Each row is a point on a tangle of strands that fork, close into loops and nearly touch. The rows are in no order.
In the rows, 128 means zero.
Two points are linked if the straight distance between their rows is under 129. Some points are linked to none.
mil: [162 127 115 110 120  97 172 140 117 144  98 158 118 127 175 128 153 150
 130 170  97 115 142 142 172 151 159  95]
Finu: [120 151 139 117  94 125 174  97 161 145 120 160 120 100 181 138  97 128
 142 113  88 143 134 124 166 160 168 146]
naka: [149 117 106 161 112 150 175 110 146 161 165 163 153  52 207 126  83 144
 122 122 117 120 142  79 130 114 157 137]
vinus: [ 61 130 159 137 137 174 148  80 166 115 140 128 100 103 176  76 121 141
 135 139 140 113 184  57 147 103 139 130]
pefer: [160 152 153  82 103 111 159 121 137 136 115 156 110 150 136 139 149 118
 114  73 125 123 121 197 131 151 145 163]
siru: [151 134 121 102 109 105 187 128 132 128 111 144 162 153 117 173 121 126
 141 106  84 152 110  74 128 145 142 109]
duliz: [175 159 130  94 138  84 127 170 115 107  53 130  90 176  80 127 211 144
  54  83 123 164 149 174 119 149 134 137]
seve: [134 128 147  93 119  97 123 138 132 150  74 164 109 133 152 136 114 144
 149 105 130 153 156 180 198 139 197 133]
Tibe: [143 141 172 113 142 125 187 134 156 130 111 187 126 136 190 146 115 170
 140 150  91 144 142 129 176 174 159  99]
pif: [120 146 109 137 173  99  84 169  81  89 138  81 108 159  78 162 160 123
 133 134 138 153 117 181  99 150 113 115]
volo: [107  71 101 168 153 178 122  99  88 149 164 116 190 128 135 155  64 104
 120 193 129 153 110 105  87 106 110 139]
fiz: [135 149 121 166 171 136  71 159  57  95 153 101 107 141 119 160 134 145
 159 138 138 151 122 119 123 131 108 115]
Labez: [ 82 135 120 116  81 135 158  70 137 101 157 109 100 119 139 135 136 116
 131 139 131 109 148 125 125  99 113 142]
Mog: [ 90 108 112 145 133 165 129 123 112 118 190 123 145 105 132 137 123 124
 167 163 125 113 140  93 101 113 106 104]
nel: [ 68 109  82 172 168 179  84  98 123 127 128  96 131 113  92 140 109 120
 154 176  94 143 146 134 122 116  94 149]
viro: [178 103  85 172 122 121  98 139 104 135 132  93 192 147  80 153 132  81
  99 141 145 187  82 107  73 136 111 110]
Tuze: [ 84 129 146  78 159 108 104 170 106  92  65 125  98 147  97 160 142 164
 116 115 109 121 159 159 153 137 114 114]
konet: [130 168 142 137  94 146 146 122  74 120 133 105 135 170 100 138 162 111
  98 124 129 118  97 119  85 135 100 115]
detuk: [142 168 139  75 135  63  98 184 116 106  92 140  81 146 104 117 175 136
  88  81 152 121 129 197 133 159 125 147]
buti: [161 137 113 166 124 136 148 136  82 125 142  91 160 113 129 140 105 144
 133 154 106 156 116  79 143 100 141  76]
lisil: [141 112 114 137 187 154  83 171  47 116 161  83 131 129 118 118 144 111
 137 186 144 155 111 136 108 116 113 136]
sop: [152 113 120 173 156 140 144 137 130 149 131 119 164 103 146  93 113 158
 154 172  97 129 149  64 147 124 139  77]
sula: [114 118 160  76 153 117 134 126 150 109  80 134 139 144 127 151 138 134
 124 132 107 106 152 157 144 171  99  87]
Rada: [ 63 119 102 115 126 137 105 113 108  84 158  94  82  98 129 103 155 129
 130 133 146  86 146 127 128  78  99 167]
vapit: [200 123  92 141 137  71  99 152 111 133  99 135 112 163 122 152 185 134
 138 113 135 162 150 151 110 137 127 100]
dun: [ 77 118 131 133 195 131 144 152 187 150 118 186  82 113 128  99 135 203
 171 172 107  95 209 140 140 137 148 133]
nonoz: [ 95 111 119 177 148 200 115  78  89 110 168  84 151 102 134 158  82  59
 119 183 129 155  83 146  93 113 110 154]
vopof: [ 99 126 108 159  50 115 132  82 123 117 135 126 114 120 114 139 137 106
  91 156 145  82  99 124 129 102  79 119]
Dapir: [ 93  96 120 156 116 137 135  89 162 168  97 166 143 129 172 138  93 158
 160 138  95  80 132  72 155 113 119 113]
fum: [ 18 115 139 142 184 156 128  95 161 101 136 113 106 125  98 112 104 157
 159 185 117 121 196 131 124 116 123 123]
Tilu: [104 106 154 110 146 158 130 120 192 153 102 193  85 128 188 129 101 180
 147 151 103 111 168 173 198 147 177 155]
sefos: [182 148 118 153  68 127 150 107 128 159 136 162 160  93 172 145  88 128
  76  66 135 117 112  64  91 144 122 150]
dodum: [129 155 131  94 106 118 137 153  94  87 117 115 111 147  51 112 170  96
 104 146 140 134 137 179 142  98  96 137]
budak: [120  96 121 160 174 179 145 141 160 170 129 162 144  90 160  69 110 181
 163 157  97 109 165  63 144 115 164 125]
Tus: [105 110 127 116 207 142 142 163 105 145 107 109 149 130 110 106 147 155
 175 161 111 169 182 111 134 136 148  83]
Nider: [197 137 104 162  70  97 143 142 132 168 149 126 153 100 120 128 102 117
  63  56 156 112  96 113  87 118 157 130]
medi: [ 92 120 163 149 183 174 149 155 176 160 106 165 119 131 105  68 126 177
 176 167 115 104 179 101 145 112 155 111]
Rofu: [158 159 113 129 115 133 128 155 102 104 131 104 136  91 101 135 145 122
 150 108 109 149  99 102 142 118 152  93]
Daz: [148  96 104 156 107 139 111 137  78 140 156  85 182 106 120 131  86 116
 103 131 156 128 107  83 107  92 126  97]
Gib: [162 122 102 168  80 142 102 139  82 141 150 102 179 126  59 139 107  96
  77 123 160 125  58 103  86  96 125 115]
mazi: [123 134 138 140  99 136 134  79 132 111 143 107 182 134 112 171  72  97
 137 106 139 122 128  81 103 126  69 124]
tifo: [122 119  91 160  90 117 126 106 143 153 115 138 126 109 138 131 136 144
 127 125 114  70 102 108 148 122 111 122]
runak: [170 140 153 128  63 105 171 128 163 143 145 147 172 166 111 125 112  96
  70  90 170  92  54  81  89 107  86 124]
vak: [127 138 117 159 116 122 120 103 114 117 155  89 201 133  90 173  93  85
 121 129 120 169  85 118  74 148  96 115]
vun: [181 125 122 151 139 124 130 133 128 158 135 160 158 103 192 119 107 150
 140 132 139 113 152  83 139 147 143 103]
riv: [159 119 131  75 118  88 108 142 146 122  65 141 143 164 104 143 151 106
 106 108 129 142 162 156 138 164  87  97]
gar: [175 140 116 135 132  80 109 167  81 119 135  99 133 166  81 143 168 106
 128  96 165 157 125 163  69 133 134 113]
dobim: [151 101 148  88 142 121 123 131 176 191  95 172 130 134 195 116 100 146
 151 117 103 132 124 171 196 164 168 163]
duki: [127 129 122 125 144 146 133 143 162 110 127 155  92  90 133 122 124 153
 180 139 102 125 144 124 185 115 151 125]
Moz: [ 42 142 140 106 176 133 134 142 146  81 101 108  91 116 100 123 135 170
 125 151  89 121 180 147 139 144 116 114]
Sipeg: [160 147 105 135  74 155 161 104 129 103 177 116 150 102 122 156 105  84
 119  93 150 125 114 103  86 101  96 143]
Lipa: [105 143 141 131 114 120 118 118  84 126 155  76 151  97 136 103 125 105
 111 106 166 109 143 138  79 146 121 113]
vitad: [113 146 123  98 133 130 103 131 107  88 140 114  96 116  92  95 158 106
 129 140 137 119 183 145 140 107  88 173]
Luro: [140 127 140 126  89 113 109 129 100 118 126  83 164 140  55 117 136  72
 113 166 140 150 120 182 113 106 100 123]
Bibu: [ 46 106  92 149 153 135 115  97 109  91 177  94  90 110 126 105 141 141
 124 215 119 101 134 121 118  91 109 158]
Duzeg: [ 52 130 165 158 208 165 100 132 109  84 140  85 118 120  86 126  98 150
 176 171 128 136 160 140 123 119 129  97]
reb: [130  90 100 127 200 142 101 159  99 140 136 122 153 151 102 131 121 137
 202 167 140 150 181 125 113 107 124 110]
Rebet: [166 142  91 115 157  77  98 199 133 108 107 153  87 119 108 153 202 147
 164 104 142 188 149 161 138 149 149 125]
serot: [ 19  97 104 133 153 135 109  71 148 129 123 111 150 124 108 125 116 129
 153 156 105 114 161 116 132 124  91 120]
Fur: [181 167 158 121  79 106 129 165 184 182 108 164 128 169 107 114 152 112
  82  64 161 143  49 160 121 166 185 143]
bube: [137 110 140  83 123 146 140 118 135 153 148 136 125 102 181 106 123 118
 147  91 149  85 140 111 130 100 127 153]
kesu: [ 70 112 186 105 113 151 117 107 192 131 110 190  87 121 175 129 111 153
 165 120 130 108 133 135 200 142 154 117]
dom: [ 83 111 149 136 177 142  92 128 101 128 129  96 165 160 113 158  96 118
 170 167 140 148 151 135 141 122 113  84]
Rerop: [187 131 158 117  78 137 139 120 137 184 148 161 133 129 194 108 106 117
  87  81 127 131  49 119 137 154 173 182]
busuk: [ 76 118 130 159 103 127 133  81 109 108 158  81 157 135 120 141 104 109
 108 192 137 106  86 131 125 117  89 101]
tor: [ 57 122 150 149 106 181 105  77 102  79 168  78 135 128 120 141 135  75
  96 180 148 144  77 141  90 112  85 131]
Liki: [225 127  92 120 132  86  83 150 124 152 121 159  86 139 168 139 158 129
 119  51 146 165 136 163 138 143 187 167]
zozov: [163  96  95 133 148 181 103 121  78 130 142 102 152 154 115 134 153  98
 134 178 108 132 110 136 101 117  69 140]
Nekiv: [247 111 116 117 102  88 135 132 162 170  97 164 133 157 165 141 113 129
 108  84 133 163 106 164 145 143 185 168]
zabu: [156 132 148  67 106  99 122 149 167 125  97 147 109 157  97 122 174 124
 104  83 149 103 127 198 112 166 104 128]
zonub: [115 112 123 136 145 146  85 115  75 116 135  99 143 167  71 145 132  72
 103 177 142 155  85 213 100 126  98 164]
fodid: [209 171 139 139  79  97 133 159 108 120  91 137 104 145  99 132 158 135
  94  90 137 166 112 140 136 121 173 121]
kunok: [129 128 153 124  86  91 138 112 168 129 138  90 163 137  91 107 111  88
  90 102 162  84  81 117  95 110 104 120]
lila: [123 156 133 108 115 114  85 147  96 161  69 159 121 122 137 100 133 138
 138  88 111 123 151 132 177 135 149 137]
Lufa: [ 92 155 111 119 179 116  79 172  91 139  91 131 101 117 111 108 142 155
 179  99 133 118 174 112 158 127 124 141]
febub: [ 57 109 134 161 194 199 129  91  92  95 180  78 107 131 153 122 114 132
 136 200 137 117 109  99  96  91 122 144]
Vuk: [ 60 125 142 128 114 112 184  98 142 139 130 153 140 154 150 158 105 157
 151 154 114  94 138  86 144 114 133 113]
bet: [ 60 140 123 115 193 148  68 158 129 109  99 123  90 118  66 107 161 164
 153 142 105 145 159 117 166 127  96 132]
temuz: [193 165 142 117  93  74 151 174 153 150 100 151 100 149  86 104 196 112
  85  78 144 164  90 156 108 159 183 109]
bav: [173 116 111 116 115  97 166 135 128 130 114 107 159 168 107 169 108 121
 158 115 113 127 117 128 127 102 111 100]
Rabe: [168 159 177 113  97 106 131 125 139 113  75 119 158 187  83 139 140 118
  68  95 145 140 138 142 114 157  79  95]
Buna: [195 154 119 135  95 127 111 170  82 133 143 148 120 107 138 144 163 129
 136 106 145 135 111 117 127 111 157 121]
Fugur: [ 37 117 120 134 161 140  84 113  84 107 155  86 119 123  96 134 125  79
 136 199 134 157 110 199 114 121 100 169]
fuge: [195 173 159 136  73 115 139 117 170 118 147 158 112 123 149 136 125 104
 107  82 148 108 110 182 118 163 142 145]
sif: [183 174 156 121  82  91 135 115 151 163  91 150 161 162 109 114 123  95
  75  75 143 142 122 115 115 168 115 120]
pagur: [108 106 115 143 170 151 106 150  87  99 154 101 113 131 110 102 138 127
 151 229 119 126 141 151 144  87 101 132]
Lolet: [190 114  79 130 137 111 140 127 121 124 121 140 123 159 124 148 153 136
 155 131 102 120 151 139 126 114 105 133]
busuz: [187 126 131 102  85 123 131 120 133 163 119 133 162 142 159  99 135  98
 111  82 146 108 120 111 130 123 100 135]
gufil: [135 148 153 140  74 106 182  98 172 129 156 158 148 112 189 144  65 125
  99  76 141 102  69  62 106 126 135 150]
nezit: [140 140 127 122 122  92 123 146 139 111 114  94 103  98 110 107 148 137
 118  99 106 121 109 166 152 135 153 120]
Pim: [100 128 164  62 106 110 133 149 155 122  75 166  93 102 139 136 112 150
 112  86 105 146 137 214 180 171 178 160]
Nalob: [121 132 143  97 157 144 137 118  97 120 139  80 148 112 142 113 118 115
 160  95 142 118 165 122 117 119 116 131]
nos: [ 30  83 141 174 198 216  99 100 146 116 187 112  96 122 140  97 137 154
 161 204 137 114 125  73  91 113 100 124]
foma: [ 91  92 115 178 196 206 117 106 159 136 155 106 141 114 145 101  99 163
 153 184 103 105 122  45 105 117  94 106]
rubi: [145 169 116 107 187  99  85 184 122  79 119 155  69  97 140 126 162 165
 151 113 126 154 181 172 165 158 129 154]
retu: [ 67 101 141  84 112 149 176  67 216 134 159 168  85 123 211 121 124 125
 153 104 130 129 129  82 140 135 166 156]
kuvoz: [169 168 151  79  91 134 158 136 136 150 121 144  98 121 162  97 132 116
 102  88 111 157  83 161 145 155 185 181]
Vogu: [ 67 103 130 127 168 137 165 107 170 134 167 154  80 118 170 122 150 164
 163 163 123  79 183 123 116 127 131 135]
nezav: [158  95  63 157 134 129 116 161  85 116 157 100 134  89 100 132 125 132
 106 134 125 103 108 110 116  74 128 134]
Suno: [104 143 152 123  84  97 184  83 176 119 132 151 150 126 177 147  97 135
 130 108 134 120 118  97 134 137 121 120]
vuvef: [196 147 122 113 132  81 131 156 136 109  76 133  84 153 124 136 151 161
 103  83 101 144 110 156 170 140 183 124]
voras: [213 125 138 132  87 101 143 134 170 185 111 168 164 158 161 141  76 116
  91  59 140 152  64 109 138 159 165 176]
vifib: [118 136 165 115  78 118 129 130 126 130 159  99 135 107 125  87 168  90
  96  87 176  78 108 130  90 122 117 118]
Rasin: [ 93  89 109 136 112 146 181  86 199 145 164 175 117  90 201 113  89 146
 148 122 114 119 141  63 126 117 168 139]

A piece is two or more points that can be reached from each other along the links. Count, over all rows, the pieces, the separate loops (a circle has one, a figure eight two, a Y none), the forks (points with three links) and the tips (points with one).
pieces -> 3
loops -> 1
forks -> 17
tips -> 21

How many points has the smallest loop of links through each point below? Write none if it is on no loop.
fodid -> 5
pagur -> none
kunok -> none

Name the points in between on the shortest way along the links from the first point to the second, in order.
siru, sefos -> bav Lolet vapit gar pif fiz lisil pagur Bibu Rada Labez vopof tifo Dapir Vuk Suno gufil
serot, Lipa -> fum Moz Tuze sula riv Rabe sif busuz bube Nalob
dobim, Liki -> seve lila Lufa bet Moz Tuze sula riv zabu pefer kuvoz Rerop voras Nekiv
vak, Fur -> viro Gib Daz buti Rofu Buna fodid temuz
dun, mazi -> medi budak sop buti Daz Gib viro vak
